Points, in no order, along strands that fork, close into loops and pass close to each other.
In the rows, 128 means zero.
Points whose rows are less than 105 apart are linked; no others are. Some points are linked to none.
Dimuz: [ 97 118 139  95 106 151  93  74 153 121 125 167 120 121 106 117 125 131
 142 125 147 156 138  88 135 107]
rema: [ 70 126 122 192 119 112  75  88 165  93 160 150 147 112 104 109 117 112
 131 121 150  97 197  94 124 135]
Povil: [122 141 103 209 154  85 128 114 134 101 164 124 117 137 108 151  88 135
 115 142 147  72 134 127 111 148]
Sep: [ 76 167 154 180 156 103 126 143  74 132 144 129 144 132 147 161 117 137
  72 150  87 111 171 197 116 114]
zepa: [105 147 160 210 149  94 153 160 120 106 170  99 147 148 147 119 111  89
 115 104 124  81 152 165 124 126]
filon: [178 104  95 144 109 137 137 163 195 160 103 110 147 143 121 113 176 112
 181  92 147 141 124  71  81 199]
dokil: [141 137 139 140 138  68 178 175  98 148 116  74 103 105 130 174  77 116
  75 118 131 111 119 190 147 138]
pafi: [ 77 128 113 155 122 134  70  79 142 129 127 181 136 129  87 129 127 148
  97 146 147 170 173 115 141 135]
sizug: [ 92 146 122 124 146 110  79 133  79 171 111 162 148 112  83 185 131 123
  62 153  92 174 154 154 137 132]
toli: [119 144 141 104 134 154 141 111  89 124 131 146  95 142 163 130 114 193
 125 167  94 136 113 172 155 114]
soruk: [175 122 102  73 154 141 154 150 125 157 105 122  81 141 125 200 129 142
 116 155 103 146  35 147 129 146]
kila: [169 113 124  65  94 160 116 124 139 117 111 143 129 124 142  78 165  91
 167 105 154 135 103  81 110 115]
keve: [153 119 136  71 109 170 129  98 147 116 156 137 116 122 132 154 148  83
 153 123 126 131  52 114 111  95]
Vugez: [116 135 136 195 141  93 153 130 126 110 164  98 113 125 125 123  98 113
 135 108 144  80 136 130 127 136]
vug: [147 123 130  85 152 120 116 150 101 171  72 155 152 133 107 138 154 158
  98 149 115 187 129 136 133 123]
fip: [117 132 144 127 141 145 131 117 122 132 147 130 119 139 137 143 125 143
 123 144 109 126 109 141 137 118]
futiv: [108 127  91 180 146 102  91  70 171 132 145 151 126 154  61 199  94 125
 109 142 129 130 120 112 110 155]
guz: [ 79 167 107 159 137  80 111 149  53 137 139 143 133 113 132 181 105 115
  62 153  86 130 174 210 138 132]
lod: [144 135 154  55 106 126 157 163  73 142  82 117 116  99 173 103 116 180
 117 137  93 149 140 202 177  75]
sab: [127 157 131 163 148 116 178 147  89 102 139 104 100 146 176 106 123 178
 114 159 115  93 128 182 142 143]
Nadap: [158 123  95 167 132 108 131 136 166 148 123 124 134 133 104 140 166 110
 157 118 151 137 112  77 109 206]
taf: [104 142 163 144 157 164 117  96 152 125 159 159 154 168 136 136 142 149
 143 141 117 130 110 109 125 108]
Fef: [164  97 124 139 102 143 122 154 188 166 121 100 180 143  98 148 171  74
 195  70 131 146 138  89  61 167]
mokeg: [118 111  86 143 101 122 102  63 161  78 145 145  77 123 118  95 108 145
 151 148 174 101 138  88 143 161]
mefo: [130 163 109 160 146 113 152 139  75 127 120 133 110 144 157 112 134 191
  91 166 117 116 142 169 157 175]
rup: [175 119 132  86 107 194 128 123 130  89 135 130 142 136 163  53 170  79
 175 116 151 127  94 101 110  76]
zoruz: [156 102 126 103 127 152 149 119 159 115 150  94 102 131 134 166 126  88
 177 101 133  94  43 111 103 125]
tamat: [ 71 127 106 187 118 111  65  82 153 115 144 165 149 124  91 141 120 116
 100 148 146 129 186 110 130 143]
mese: [124 132 157  83 104 117 149 151  68 134 109 111 102  85 157 134  93 186
 100 136  83 138 172 197 174  95]
Nurup: [156 119 122  97 111 204 126 106 137  64 169 138 108 144 176  72 152  73
 183 124 140 114  80 112 124  91]
sar: [146 109 133  60 112 138 120 132 143 169  76 148 163 140 102  99 165 122
 147 100 142 176 128  77  98  99]
zufu: [ 93 160 132 187 133 130  97 141  88  88 152 146 160 122 149  23 152 160
 118 148 153 108 228 135 129 126]
rapon: [168 122 110  51 133 117 166 170 103 168  94 113  70 107 137 182 114 144
 106 152  93 138  63 177 160 123]
Nifar: [131 115  98 124  92 163 118  77 147  72 147 126  74 132 144  95 103 136
 160 141 156  95  99  89 143 153]
teki: [ 87 112  76 179 112 131  88  63 193  88 171 159 103 130 108 117 102 148
 138 150 171  97 155  80 133 164]
reru: [ 79 155 134 212 142 113 115 123 105  74 166 123 113 144 159  93 106 168
 128 148 123  69 172 162 123 136]
tizov: [193 101 130  84 101 141 152 189 143 154  76 111 170 140 137  69 193  89
 185  64 155 152 125  83  79 135]
leb: [116 142 109 173 161 154 123  88 164 101 144 165 102 179 143 113 129 192
 125 185 139 125 106 121 120 141]
nekuv: [118 103 137 150 127 143 102  74 209 122 167 134 137 136 111 144 118 107
 178  97 142 103 119  76 110 115]
mal: [113 148 105 148 111 101 120 126  93 102 128 120  97 107 117 112 111 164
 111 140 154 113 169 124 171 174]
suv: [119 100  75 197 125 146  96  64 232 101 172 146 127 141 110 117 134 129
 167 150 173  85 144  65 119 164]
fitor: [126 123 165  72 120 126 137 180 124 178  85  97 183 107 114 135 151  91
 130  77 125 163 136 109 113 116]
zepe: [ 91 154 124 195 148 125 108 125 107 105 155 138 146 141 150  75 130 157
 117 156 134 104 182 137 135 145]
Runu: [166 123 140  26 127 134 173 192 109 173  96 104  87  79 161 165 120 134
 107 132  89 147  72 190 164  96]
Dor: [128 120 163  94 121 117 115 157 132 161  77 126 189 125 111  90 156 114
 140  82 143 167 164  91 112 109]
Gen: [149 108 133 130 123 157 133 112 192 125 158 105 134 145 118 152 119  62
 185  89 124 105  87  88  92 112]
dusuf: [150 127 156  68 118 134 156 147  93 135  93 125 117 112 159 100 126 146
 117 131 123 137 114 156 149 101]
zulun: [ 81 116 142 166 124 136  94  85 182 101 160 128 156 132 118 118 111 103
 156 105 148  97 163  82 125 110]
kes: [142 122  94 100 104 188 110  70 148  62 155 150  85 124 160  80 142 113
 176 140 153 101  88 104 140 105]
pobu: [142 105 124  37 122 145 104 133 118 158  81 165 125 114 101 133 147 154
 117 147 116 188 100 119 120  92]
miva: [101 140  93 190 147  88 102  79 133 116 150 131 104 139  73 181  92 139
  99 148 127 106 135 136 105 135]
zupor: [125 121  89 173 124  95  94  99 148 147 127 133 129 136  67 180 128  99
 110 126 143 140 142 100 109 184]
Bato: [122 112 146  72 107 173 107  84 136 119 133 160 108 124 125 146 119 117
 154 131 129 146  86 103 128  78]
fula: [142 115  81 187 129  87 114 123 170 143 127 115 148 141  84 164 133 100
 133 108 153 125 127  96  80 206]
Lomab: [ 80 151 113 147 133 102  89 124  49 138 118 150 132 105 107 171 105 152
  69 172  96 159 176 187 150 148]
tad: [178 113 132 120 115 129 164 178 142 144 109  98 151 143 155  61 179  86
 165  78 146 138 126  88 120 157]
foveb: [132 154 109 138 144 105 150 168  71 141  96 124 113 120 160 143 118 183
  80 170  92 134 146 213 160 163]
nif: [143 112 141  10  95 143 162 183  92 170  74 119 103  77 170 131 118 162
 113 144  90 160 104 201 183  76]
mar: [105 146 127 149 130  87 126 151  88 147 129 115 155 103 133 136 123  98
  86 101 130 133 169 151 137 145]
golu: [124 138 181 115 158 113 181 179 129 152 142  86 161 124 133 155 131  97
 114  95 108 127 121 155 129  94]
dusav: [150 133 128  85 130 169 141 116 113 126 108 165 132 140 162  73 161 168
 139 158 111 159 105 118 130  71]
zus: [123 119 108 188 125 102  95 143 155 160 135 132 188 103 101 119 171  76
 136 103 147 144 190  82  96 189]
Tola: [147 129 111 181 132 139 144 163 167  94 154 117 152 146 145  41 180 139
 163 149 162  97 159  83 137 168]
bel: [144 136  99 149 143  87 156 125 107 123 126 110  76 129  97 195  72 136
 106 131 124  99  80 149 126 140]
pugo: [151 121 129 127 145  81 164 167 117 146 123  83 107 122 109 196  96 102
 111 115 121 110  79 162 133 130]
nezoz: [154 122 161 122 140 142 173 141 147 112 152  87 105 132 150 138 123  86
 160 101 133  98  64 134 127 106]
pizo: [ 99 141 148  83 147 130 100 120 104 168 103 150 150 119  86 167 126 154
  96 146  99 178 146 126 135 105]
gita: [149 104 115  46 111 162  99 110 143 148  92 167 142 125 107 113 145 134
 130 130 144 187 108  82 106  87]
Rarob: [164 110 146  80 113 144 156 139 109 110 123 105 107 113 168  93 125 118
 147 105 141 124 106 118 149 109]
sul: [154 119 142 155 124 108 155 168 136 149 119  88 155 126 126 108 143  82
 140  85 152 128 144 105 119 170]
pirod: [156 106 146 124 104 129 137 152 170 145 129 102 170 122 118 130 143  66
 182  60 148 129 136  82  98 144]
fida: [143 128 176 129 144 128 185 160 140 122 150  79 147 148 152 131 125  94
 139 102 109  93 107 141 138 101]
ropul: [104 147 150 109 102  90 134 141  74 114 126 107  90  89 139 157  61 160
 100 129  99 129 160 197 164 127]
Kadas: [131 143 115 150 157  69 152 151  81 144 108  98 103 119 135 178  95 153
  77 149 101 113 134 203 149 149]
ranon: [ 92 119 138 101 127 131  78  81 133 136 109 167 134 122  74 160 115 148
  99 139 125 172 148 106 134 120]
suli: [ 98 154 155 181 149 126 161 142 101  83 164 106 111 156 176 100  97 151
 122 143 104  77 143 197 132 129]
rakon: [144 129 116  89 114 170 121 102  87 122 119 165 114 131 157 108 137 205
 122 172  99 156 103 140 154 101]
pasos: [150 102 156  80  95 131 139 146 126 124 107 105 131 116 121  93 133 104
 154  95 149 128 132  86 133 129]
pazan: [133 103 128  93 105 171  91  77 175 112 113 175 146 138 106  91 154 133
 140 127 160 173 129  69 114 100]
bug: [135 127 184  73 153 128 155 197 125 185  99 100 172 125 144 131 159  99
 127  90 111 151 132 144 137  83]
nabi: [134 141 124 154 146 127 156 105 108 118 142 126  92 133 116 162  90 153
 116 144 119  98  96 139 127 125]
dur: [ 78 168 142 221 161  96 136 145 100 119 162 120 153 141 148 142 109 106
  85 135 106  84 154 172 116 115]
sig: [134 128 152 112 155 175 121 113 138 149 122 175 160 158 131 107 166 157
 125 148 112 170 102 106 117  86]

A tip is a point with one link. Name the tips that can be reached along the links from each point below, in the order of the rows.
sig => zufu
dusuf => soruk, suv, ropul
dur => tizov

A piece is all that can be reached along the links. How many separate loops has the piece of each point below (a circle has one, a figure eight two, a Y none), and how many tips (points with one link)?
Sep => loops 3, tips 1
teki => loops 0, tips 3
zufu => loops 1, tips 1

A fork is a point with three links, a tip a point with one. Leave the first point through the second and follow the links. Name the first fork or tip that comes.
zufu; zepe => fip
Rarob; pasos => suv
Kadas; foveb => zufu
Vugez; Povil => tizov
